Points on a hilly landscape, in no order, each with its height.
A ball rolls from a point to the lowest of its 2 nearest points, and stops where none of them is lower. Distance is the straight distance between rows; heights are no part of it.
tese: -2, 0, 4, -11, 32, 1, 21, 11, 15, -37, -14, -7, 4, 0, 26, 5, 7, -13, 8, -2, 11, 9, 5, 19, -13, 2, -5, -25, 6, 17, -39, 8, -11, -11  (h 125)
fasa: -14, -9, 8, -4, -22, -21, 2, 15, -11, 8, -7, 16, 9, 10, -33, 13, 7, -7, 0, -10, -21, -6, 2, -12, 17, -2, -8, -5, 2, -15, 22, -21, -15, -2  (h 395)
kilud: -19, 17, 23, -2, 5, 15, 26, 16, 12, -25, -6, -8, -10, 11, -20, 36, 26, -12, -6, -10, 19, -13, -3, -4, -12, -22, 12, 6, 9, -1, 12, -12, -32, -9  (h 468)
reb: -4, 10, 18, 1, 41, 15, 22, 6, -2, -43, -13, 3, 0, -1, 29, 6, 0, -25, 15, -14, 26, -9, 1, 20, 3, -6, 15, 8, -2, 27, -27, 5, -15, -24  (h 114)
gotu: 4, -8, -12, -2, 32, 25, -49, -2, 21, 4, -5, -8, 24, -3, -16, -23, 12, -9, 3, 8, 28, 10, -2, 3, -12, -6, -10, -6, 14, -12, -11, -4, -21, 23  (h 199)
dipa: 4, -18, -4, -1, 33, 10, 0, 1, 9, -37, -23, 9, 21, -6, 34, -16, -12, -18, 24, -13, 22, 2, 6, 21, 13, 17, -2, -8, 6, 26, -46, 9, 9, -11  (h 573)
bovuk: -28, 2, 18, 2, -7, -9, 15, 26, -18, -4, -15, 19, 12, 3, -50, 19, 17, -6, 4, -35, -8, -9, 3, -8, 20, -18, 0, 10, -9, 5, 18, -27, -35, -4  (h 350)
Gimok: 13, -20, 2, -15, -1, 5, 16, -26, 33, -14, -2, -10, -1, -4, 38, -13, -6, 2, 6, 12, 7, 10, 10, 9, -8, 21, -12, -14, 21, -5, -27, 9, 28, 4  (h 606)
dule: 11, -19, -1, -5, 7, 4, -29, -4, 14, -1, -10, 2, 17, -7, -5, -18, -7, -6, 7, 8, 15, 5, 6, 9, 1, 8, -16, -13, 17, -10, -17, -2, 6, 11  (h 516)
lav: -4, 9, -26, 28, -25, -12, -37, 3, -39, 16, 18, 15, -6, -11, -27, -23, -3, 5, -4, -6, -38, 13, 4, -20, -2, 1, 5, 4, -20, -16, 16, 5, 7, 7  (h 598)
guv: 18, 11, 17, -12, 15, 21, 7, -26, 17, 18, 1, 17, 10, -10, 35, -6, -29, -12, 12, -16, 50, -14, -10, 10, 25, -6, 18, 28, 2, 21, -7, 22, 39, -11  (h 685)
Kaz: -13, -4, -16, -8, -43, -24, -5, -3, -8, 34, 31, -1, -43, -1, -18, 10, 11, 26, -18, 13, -21, 8, -15, -26, -18, -5, -6, -4, 4, -41, 35, 2, 15, 6  (h 75)
Fef: 2, -3, -6, -6, -17, -5, 4, -10, 6, 12, 25, -19, -24, 5, 7, 9, 6, 20, -12, 24, -15, 0, -2, -8, -12, 3, -8, -6, 9, -16, 15, -7, 10, 7  (h 313)
kar: 1, -11, 10, -12, -13, -14, 23, -10, 28, -12, 13, -16, -19, 12, 21, 16, 17, 10, -4, 20, -8, 8, 4, 6, -13, 15, -22, -22, 20, -19, -12, 2, 5, -2  (h 224)
fup: -9, 5, -15, -4, 19, 7, 3, 3, 31, -21, 1, -27, -10, 7, 27, 26, 25, 3, 4, 16, 0, 14, -6, 16, -35, 4, -19, -41, 21, -5, -30, 1, -22, -5  (h 286)
Sona: 11, 1, 19, -5, 23, 19, -21, -4, 11, 4, -9, 8, 15, 1, -2, -15, -11, -21, 5, -9, 42, -9, -4, 11, 12, -9, 7, 19, 3, 7, 0, 8, 5, -1  (h 702)
dimi: -4, 12, -5, 7, 10, 19, -28, 11, 9, 15, 4, -16, 9, 6, -24, 7, 17, 4, 5, 2, 22, 0, -5, -9, -9, -19, 2, 8, -7, -6, 23, -15, -36, 11  (h 569)
rusag: 11, -6, 28, -12, 9, 14, 26, -11, 19, -13, -11, 6, -1, 4, 25, -2, -11, -13, 10, -2, 29, -7, 2, 9, 5, 6, 4, 8, 8, 9, -14, 10, 19, -14  (h 542)
gaf: 1, -8, 17, -17, -20, -10, 36, -11, 23, -2, 12, -13, -31, 18, 21, 29, 15, 21, -9, 18, -6, -1, -1, -3, -13, 0, -9, -9, 28, -22, 5, 1, 7, -8  (h 255)
div: -7, 0, -30, 23, -12, -35, 0, 15, -33, 16, 2, 7, 18, -8, -21, 4, 4, 7, 1, -18, -54, 1, -4, -7, 15, 15, -13, -11, -30, 2, 11, -23, -15, 13  (h 277)
mus: -1, 10, 16, 4, -6, 13, 23, -1, -23, 20, -1, 8, -19, 5, 2, -4, -23, 10, -13, -6, 7, -14, -5, 3, 12, -14, 32, 34, -13, 20, 25, 21, 26, 0  (h 310)
Vebi: 22, 1, -4, -15, -16, -1, 8, -36, 21, 13, 20, -9, -10, -13, 35, -20, -24, 15, -3, 27, 2, 6, 12, -4, -1, 12, -3, 1, 8, -10, -8, 6, 45, 8  (h 626)
situ: -4, 8, -13, 26, 0, -2, -5, 8, -44, 19, 7, 1, -2, -4, -6, -14, -10, 14, -11, -6, -30, 8, -3, -2, 2, -9, 12, 18, -30, 21, 25, 6, -3, 5  (h 507)
Benif: -7, 0, 26, -10, -3, -2, 2, 13, 15, -13, -12, 2, 3, 11, -35, 11, 19, -17, -1, -8, 15, -2, 1, -5, 1, -10, -6, 3, 15, -14, 10, -12, -16, -3  (h 623)
fezim: -13, -18, 16, -19, -39, -25, -16, 3, 15, 10, 4, 16, 0, 4, -38, 16, 10, -6, -1, 4, 0, 1, -6, -18, -2, 2, -18, -14, 27, -56, 20, -14, 1, 2  (h 298)
poket: -5, -3, 0, -1, -43, -23, 16, -3, -30, 24, -1, 22, -19, 1, -14, -8, -25, 9, -12, 1, -39, 5, 4, -15, 15, -1, 10, 8, -10, -6, 32, 6, 33, 1  (h 190)
Nis: -10, 4, 17, 3, 2, 7, -12, 21, 7, -10, -10, 0, 20, 8, -48, 10, 20, -17, 5, -17, 22, 1, -2, -4, 6, -11, 1, 6, -2, -10, 11, -18, -35, 1  (h 567)
tib: -11, -15, 18, -17, -42, -32, 2, 8, -2, 6, -4, 15, -2, 9, -40, 18, 2, -7, -6, -5, -10, -5, 0, -15, 16, -4, -11, -3, 18, -32, 29, -14, 5, -1  (h 348)
tik: -18, 3, 22, -1, -11, 0, 28, 18, -10, 9, -6, 3, -17, 7, -26, 16, 3, 6, -16, -4, 0, -10, -7, -8, 7, -21, 14, 26, 2, 5, 37, -4, -7, 2  (h 379)
tuzi: 1, 8, 7, 10, -15, 4, 2, -3, -32, 25, 0, 18, -12, 8, -2, -21, -32, 2, -6, -18, -3, -4, -4, -7, 18, -8, 25, 29, -21, 15, 21, 27, 29, -5  (h 264)
vod: -6, -1, -3, 1, -10, -12, 13, 9, -1, 4, 4, -10, -6, 10, -7, 15, 16, 16, -6, 6, -21, -1, -5, -1, -2, 6, -13, -7, 8, -6, 17, -15, -15, 0  (h 181)
buru: 2, 5, 24, -3, 32, 8, 20, 10, -5, -35, -18, 16, 7, -5, 7, 4, -8, -28, 20, -29, 21, -18, 1, 19, 19, -3, 11, 23, -10, 28, -23, 0, -7, -28  (h 146)
mot: -6, 17, -9, 19, 28, 23, 17, 12, -14, -3, -4, -13, 5, 2, 28, 21, 6, 16, -5, 9, -6, -16, -1, 8, -3, -5, 23, 8, -14, 29, -3, -5, -31, -11  (h 403)
sofu: 0, -13, -4, -15, -16, -15, -5, -5, 18, -4, 9, -11, -8, 3, 0, 13, 18, 8, 1, 14, -11, 10, -2, 6, -8, 13, -31, -25, 25, -26, -7, -8, -5, 4  (h 173)
sosol: -3, -10, -3, -6, 0, 5, -27, 10, 27, -2, -2, -12, 11, -1, -28, 11, 29, -2, 8, 5, 13, 16, -8, 4, -17, -2, -24, -20, 19, -27, -3, -16, -31, 9  (h 412)
fodub: -4, -2, 30, -25, -14, -15, 51, -6, 26, -28, -12, 7, -19, 14, 21, 18, -5, -16, 0, -4, 2, 4, 12, 7, -5, 5, -2, -16, 16, 3, -12, 6, 20, -22  (h 262)
Pamu: 2, -9, 5, -21, -25, -12, 15, -19, 24, 10, 29, -17, -33, 5, 14, 17, 10, 27, -14, 30, -4, -3, 0, -12, -22, 3, -14, -7, 25, -34, 15, -6, 17, 7  (h 282)
lovan: 14, -31, -15, -8, 12, 13, -8, -21, 30, -15, -12, 3, 9, -8, 27, -20, -9, -2, 7, 0, 15, 10, 17, 15, -2, 21, -14, -27, 32, -2, -36, 7, 24, 11  (h 594)
bar: 22, 16, 6, -15, -14, 18, -8, -41, 27, 33, 18, 17, -2, -14, 31, -26, -28, -3, 4, 1, 39, 9, -2, -10, 5, -8, 18, 13, 11, -3, -11, 39, 53, 5  (h 659)
pap: 8, -17, 1, -2, 16, 13, -37, -7, 13, -1, -18, 17, 25, -14, -5, -30, -20, -17, 11, -4, 34, -5, -3, 10, 8, 3, -5, -3, 13, -4, -19, 7, 12, 8  (h 552)
poka: -7, -2, 1, 0, -41, -21, 0, 1, -20, 24, 13, 14, -30, 6, -24, -4, -11, 16, -21, 6, -27, 6, -2, -18, 4, -7, 4, 8, 2, -21, 35, 4, 21, 4  (h 153)
kuz: -6, 3, -8, -2, 29, 25, -4, 0, 25, -20, -7, -22, 3, 3, 23, 15, 27, 3, 7, 19, 13, 5, -5, 10, -29, -6, -11, -26, 14, 1, -28, 3, -29, 2  (h 238)
ses: 11, -3, -43, 26, -5, -31, -19, 5, -45, -3, -1, 4, 32, -13, 0, -23, -20, 2, 2, -8, -46, 3, 7, 0, 18, 21, 4, 2, -41, 18, -4, -1, 11, 2  (h 197)
Bon: -12, -2, 12, -5, -15, -28, 18, 17, -17, -10, -16, 20, 10, 4, -26, 13, 4, -13, 3, -20, -29, -8, 9, -1, 23, 4, -12, -3, -2, -3, 5, -13, -8, -10  (h 390)
guze: -3, 2, 19, -3, -5, 6, 21, 2, -10, 18, 1, 0, -21, 10, -1, 2, -9, 9, -15, 3, 7, -9, -3, -4, 7, -14, 18, 23, -3, 9, 29, 6, 10, -3  (h 341)
bam: 3, -7, 23, -10, 9, 13, -13, 5, 11, -5, -10, 4, 9, 3, -15, -11, 1, -16, 5, 0, 28, -6, 1, 6, 1, -1, 1, 6, 8, 0, -2, -2, -3, -2  (h 681)
Mezav: -3, 5, -16, 12, -29, -20, -47, 3, -21, 19, 16, 15, -3, -7, -39, -12, 4, -1, -5, 1, -21, 11, -4, -23, -4, 0, -7, -9, -12, -33, 22, -4, -2, 15  (h 596)
Gok: -23, 7, 23, 1, -8, 2, 39, 24, -3, -14, -11, 2, -16, 10, -19, 32, 19, -1, -10, -15, 1, -13, -8, -2, 5, -18, 11, 16, 6, 6, 18, -12, -22, -10  (h 421)
vupi: -17, -2, -16, 18, -3, -34, 36, 28, -37, -2, -12, 11, 17, -4, -6, 9, 1, 9, 3, -23, -59, -6, 11, 1, 28, 14, -6, -6, -21, 22, 3, -16, -11, -6  (h 325)
gane: 20, 14, 7, -13, -29, 5, 9, -38, 13, 30, 19, 13, -12, -8, 26, -20, -31, 3, 1, 4, 16, 4, 10, -15, 2, 3, 14, 12, 5, -12, 1, 28, 55, 2  (h 646)
nef: -5, 17, -13, 27, 15, 17, -3, 9, -30, 21, 6, -7, -2, 6, 1, -3, -2, 15, -10, -1, -7, 3, -8, -6, -6, -15, 20, 20, -28, 24, 18, 4, -18, 6  (h 465)
rarek: 4, 18, -9, 12, 12, 16, -12, 9, -10, 15, 11, -16, 3, -1, -9, 4, 8, 10, -8, 3, 4, -2, -5, -5, -10, -12, 15, 11, -13, 8, 22, -7, -24, 8  (h 511)
teni: -25, -1, 5, 3, -5, -27, 41, 32, -28, -7, -19, 17, 9, 1, -18, 21, 11, -1, 1, -28, -44, -9, 3, 1, 24, 4, -6, 0, -12, 17, 6, -20, -18, -10  (h 351)
fom: 3, 22, -17, 21, 35, 27, -4, 5, -21, 11, 5, -15, 10, 2, 26, 7, 0, 20, -7, 9, -6, -12, -9, 3, -7, -9, 21, 15, -23, 28, 7, 1, -28, 0  (h 424)
Gimun: 5, 1, -41, 25, -8, -35, -18, 13, -39, 6, 0, 4, 30, -12, -15, -14, -6, 6, 6, -9, -57, 5, 3, 1, 19, 21, -9, -10, -36, 6, -1, -18, -1, 8  (h 234)
sila: 3, 0, -15, -1, 29, 22, -25, -1, 27, -4, 6, -30, 8, -9, 13, -2, 26, 6, 6, 18, 9, 5, -6, 9, -27, 4, -17, -18, 18, -7, -22, -5, -24, 13  (h 177)
falet: -2, 3, -28, 24, -26, -19, -15, 3, -48, 16, 11, 13, -6, -7, -18, -17, -12, 6, -10, -14, -52, 8, -1, -12, 7, 8, -1, 5, -28, 3, 24, 0, 14, 6  (h 566)
tofib: 7, -11, 12, -10, 15, 2, 24, 1, 4, -45, -25, 13, 13, -9, 28, -4, -20, -19, 24, -21, 18, -1, 9, 22, 19, 16, 6, 7, -4, 28, -38, 11, 14, -23  (h 564)
pelit: 11, 10, -19, 6, 37, 17, -29, -22, -15, 13, 17, -8, 10, -2, 31, -25, -10, 4, -6, 4, 12, 1, -5, 6, 5, 1, 13, 15, -17, 19, -15, 16, 7, 3  (h 297)
Rek: 10, 2, -14, 19, 23, -6, -1, 11, -35, -3, -6, 2, 21, -2, 9, -11, -12, 2, 6, -6, -16, -6, 3, 10, 15, 14, 13, 11, -33, 33, -3, -6, -6, -7  (h 201)
rubo: 11, -10, 13, -17, -1, 2, 30, -13, 15, -30, -20, 11, 5, -5, 30, -8, -17, -14, 20, -8, 16, 0, 15, 16, 10, 17, -6, -4, 10, 16, -29, 10, 24, -14  (h 554)
Miti: -4, -15, 16, -22, 0, -2, 24, -8, 40, -33, -18, 5, -14, 8, 16, 2, -1, -21, 3, -1, 27, 12, 8, 13, -12, 4, -9, -31, 27, 0, -36, 8, 17, -5  (h 202)
tilik: -12, 7, 1, -4, 1, 13, -28, 8, 26, 15, 9, -19, 2, 3, -37, 15, 22, 4, -2, 9, 28, 2, -12, -15, -17, -14, -5, 1, 6, -22, 28, -11, -34, 15  (h 624)
pinu: 17, 14, 13, -8, 6, 18, 0, -34, 18, 24, 13, 5, -2, -2, 32, -16, -24, -2, -4, -3, 35, -5, -3, 3, 4, -6, 21, 21, 3, 13, -1, 24, 39, 0  (h 673)
rurul: -6, 3, -16, 9, -14, -3, 11, 8, -8, 17, 17, -16, -17, 1, -5, 20, 8, 26, -16, 8, -31, -2, -13, -6, -9, -5, 2, -2, -2, 0, 27, -10, -11, 4  (h 214)
ret: 7, -27, 10, -7, 2, 5, -30, 3, 16, -18, -37, 28, 26, -15, -23, -17, -20, -25, 18, -10, 29, -3, 3, 8, 6, 5, -11, -12, 23, -5, -21, -1, 11, 2  (h 595)
novop: -13, 3, 23, -3, 2, -7, 21, 25, -16, -24, -21, 18, 6, 4, -34, 17, 12, -23, 7, -31, 0, -10, 9, 1, 15, -14, 7, 10, -6, 8, 4, -14, -29, -16  (h 248)
Rafid: 9, -3, -13, 2, -4, -1, -43, -11, -5, 13, 12, -7, 3, -6, -14, -26, -5, 0, -1, 15, -3, 13, 3, -6, -7, 3, -8, -4, -5, -18, 0, -2, 9, 13  (h 473)
dibol: 0, 19, -16, 13, 21, 19, 20, 1, 4, -13, 0, -30, -6, 5, 50, 27, 16, 16, -1, 26, -16, -16, -5, 8, -21, 1, 2, -12, -6, 17, -15, 2, -25, -7  (h 362)
Linid: 15, 2, -9, 7, 31, 11, -9, -5, -20, 8, 3, -3, 14, 1, 16, -16, -14, 0, -3, 1, 1, -5, -2, 6, 9, 3, 16, 20, -23, 25, -7, 9, 1, -2  (h 254)
Vus: 8, 3, -25, 11, 16, 8, -40, -7, -11, 7, 15, -15, 14, -10, -3, -27, 0, 3, 0, 10, -3, 9, 0, 2, -10, 2, -7, -4, -18, 3, -8, -4, -7, 16  (h 415)
goso: 6, 12, -9, 1, 1, 3, -7, -9, -5, 14, 23, -19, -17, -2, 15, -4, 1, 19, -11, 20, -7, -3, -3, -9, -14, 3, 5, 5, -6, 2, 11, 4, 8, 7  (h 349)
Buve: -8, 17, -16, 5, 20, 7, 20, 0, 23, -18, 4, -28, -9, 9, 38, 35, 24, 8, 4, 21, -10, 2, -5, 9, -31, 4, -12, -25, 5, 1, -20, -1, -25, -13  (h 327)
Zanu: -12, -9, -12, -4, -28, -17, 3, 5, -2, 26, 22, -7, -23, 1, -19, 21, 13, 24, -16, 12, -24, 0, -15, -17, -7, -5, -7, -4, 5, -25, 35, -6, -4, 9  (h 149)
Faroz: -7, 11, 35, -2, 12, 18, 25, 8, 19, -24, -8, -11, -13, 12, -10, 27, 14, -17, -9, -11, 43, -21, -5, -6, -2, -21, 16, 20, 14, 1, 5, 3, -13, -11  (h 508)
vozut: 0, -1, 0, -10, -30, -10, -31, -7, 13, 27, 25, -1, -24, 4, -22, -3, -2, 8, -9, 20, 6, 4, -2, -22, -9, -6, 2, -1, 7, -34, 23, 6, 13, 11  (h 166)
Falar: 13, -1, -30, 26, 17, -7, -23, 3, -43, 0, 2, 7, 31, -5, 2, -25, -14, -1, 9, -10, -27, 4, 3, 5, 19, 16, 9, 16, -40, 26, -6, 1, 4, -1  (h 144)
lef: 4, 24, -32, 25, 24, 16, -14, 0, -19, 11, 14, -26, 10, -7, 20, 2, 6, 26, -5, 8, -18, -6, -6, 2, -15, 2, 11, 2, -32, 25, 3, -4, -25, 5  (h 416)
banik: 2, -13, 12, -15, -34, -17, -23, 1, 14, 13, 4, 7, -7, 3, -29, 0, 0, -1, -5, 16, 8, -1, -1, -13, 5, -2, -10, -6, 17, -41, 19, -6, 8, 7  (h 240)
nimot: -7, -3, 3, -8, -45, -17, -15, -8, -3, 29, 26, 11, -37, 0, -25, 1, -6, 14, -19, 13, -6, 5, 1, -29, -5, -4, 3, 6, 5, -40, 29, 11, 27, 11  (h 97)
zura: -20, 4, 8, 8, -2, 2, 0, 22, -1, 0, -12, 2, 10, 2, -41, 23, 21, -1, 11, -20, 1, -6, -1, -3, -1, -14, -1, -1, -7, -2, 16, -30, -43, 3  (h 475)
vori: 6, 11, -28, 18, 9, 2, -8, -7, -26, 13, 17, -20, -4, -5, 18, -8, -5, 17, -9, 12, -27, -2, 0, -2, -10, 4, 7, 8, -23, 18, 6, 1, 1, 5  (h 383)
Muz: -2, -5, 6, -18, 14, -7, 30, -4, 30, -40, -12, -11, -14, 3, 33, 12, 0, -12, 6, 12, 15, 17, 9, 20, -20, 6, -12, -33, 17, 10, -42, 8, 7, -5  (h 165)
veb: 5, 6, -16, 9, -11, -12, -51, 1, -13, 16, 8, 1, 14, -10, -35, -21, -1, -6, 1, 8, -10, 13, 0, -8, -2, 0, -11, -11, -14, -20, 4, -4, -7, 21  (h 533)
fase: 2, 4, -2, 12, -36, -10, 9, -9, -35, 21, -1, 26, -12, 0, -3, -17, -37, 5, -9, -8, -23, 3, 9, -10, 18, -4, 18, 22, -18, 8, 23, 24, 39, -4  (h 222)
dodaz: -2, 3, 13, -1, 31, 13, 17, 3, 7, -25, -11, -6, 5, 6, 26, 4, 8, -7, 5, -3, 18, -6, 1, 11, 1, 1, 7, 0, 2, 19, -24, 10, -14, -11  (h 74)
nagop: -5, 6, 26, -5, 15, -5, 23, 23, -12, -37, -23, 21, 7, -4, -19, 9, 0, -29, 14, -32, 7, -16, 9, 14, 13, -1, 16, 13, -8, 23, -13, -2, -14, -28  (h 183)
rigaz: 10, 10, -20, 11, 27, 17, -48, -10, -16, 16, 22, -6, 11, -4, 3, -27, -4, 0, 1, 3, 16, 11, -4, -5, -9, -6, 10, 11, -18, 7, -5, 15, -4, 7  (h 354)
gelo: 0, 3, 38, -12, 7, 11, 23, -7, 21, -18, -8, -5, -13, 10, 8, 12, 5, -18, -2, -3, 34, -11, 0, 3, 1, -9, 11, 11, 14, 3, -2, 7, 4, -10  (h 526)
Piv: -10, -10, -31, 20, -19, -43, 25, 18, -43, 12, -1, 9, 11, -5, -7, 5, -5, 18, -4, -15, -70, -6, -5, -2, 25, 18, -12, -11, -24, 9, 12, -19, -1, 4  (h 307)
Dizu: -6, 5, -17, 32, -18, -6, 0, 10, -56, 18, -4, 19, -6, -2, -11, -24, -21, 9, -10, -19, -43, 10, -4, -8, 13, -3, 13, 22, -33, 20, 20, 12, 12, -3  (h 538)
sas: -1, -11, 3, -9, -26, -22, 6, 7, 7, 4, 3, 0, -1, 6, -18, 18, 21, 2, -1, 3, -18, 4, -3, -5, -3, 3, -24, -18, 17, -30, 5, -16, -11, 1  (h 91)
mab: -3, -8, -3, 1, 17, 18, -39, 11, 24, 0, -4, -9, 22, 1, -35, -3, 22, -11, 12, -1, 26, 8, -3, 4, -10, -13, -16, -9, 14, -15, -7, -16, -36, 16  (h 317)
tobis: -2, -1, 23, -8, 11, 11, -1, 10, 21, -20, -9, -5, 4, 11, -10, 7, 19, -18, 3, -2, 28, 0, -1, 3, -5, -8, -6, -2, 15, -5, -6, -6, -19, -7  (h 656)
Bov: 22, 8, -8, -9, -23, 0, 14, -42, 2, 21, 28, 0, -18, -11, 40, -23, -29, 19, -7, 11, -8, 11, 13, -12, -5, 11, 11, 9, -5, -6, 0, 21, 59, 4  (h 635)
dafi: 11, -7, -22, -3, 25, 20, -41, -7, 19, 6, 6, -18, 6, -12, 0, -19, 10, 1, 5, 16, 16, 4, -4, 3, -17, 2, -16, -13, 14, -7, -21, -8, -17, 23  (h 109)
lir: 11, 0, 25, -4, 21, 23, -5, -14, 14, 2, -8, 14, 13, -3, 12, -10, -18, -19, 10, -14, 46, -18, -13, 12, 19, -4, 17, 26, 0, 19, -9, 15, 23, -12  (h 697)
Nobi: -1, -14, 20, -29, -18, -18, 42, -12, 33, -35, -18, 11, -12, 3, 13, 8, -7, -16, 9, -2, 11, 15, 16, 10, -4, 11, -16, -30, 21, 2, -33, 4, 26, -11  (h 236)
zak: 23, -12, 9, -20, -18, 3, 24, -34, 32, 4, 1, 2, -6, -13, 38, -11, -21, 7, 4, 19, 10, 9, 12, 3, -3, 16, -9, -7, 24, -8, -17, 10, 42, 3  (h 616)
lin: 10, -24, -17, -3, 31, 15, -12, -5, 16, -25, -20, 2, 20, -5, 28, -21, -2, -7, 13, -3, 18, 11, 11, 18, 1, 20, -5, -15, 16, 12, -47, 10, 8, 3  (h 583)
nak: 6, -15, 1, -9, 1, -1, -29, 4, 23, -4, -9, -3, 10, -1, -18, -9, 14, -5, 9, 15, 8, 9, -1, 7, -5, 2, -24, -18, 23, -17, -9, -12, -10, 13  (h 476)
bol: -4, 20, -6, 18, 37, 29, 21, 7, -4, -15, -7, -16, 3, 5, 52, 22, 15, 6, -4, 14, 8, -18, 1, 7, -11, -7, 18, 0, -11, 22, -18, 2, -29, -16  (h 385)

For each start below, name the point where the ball stops.
Sona | dodaz
fom | dafi
Bon | Falar
Mezav | Falar
vori | sas
bar | nimot

Call two points neighbours if one is among the 2 nearest of the other. Go from one point of each pair to the other, from neighbour to neighbour, staying as low as possible. Name the highest point that can't be avoided.
dodaz and nef | Sona
sas and Kaz | rurul
dafi and Kaz | fom
nef and nimot | lav
Falar and nimot | fasa
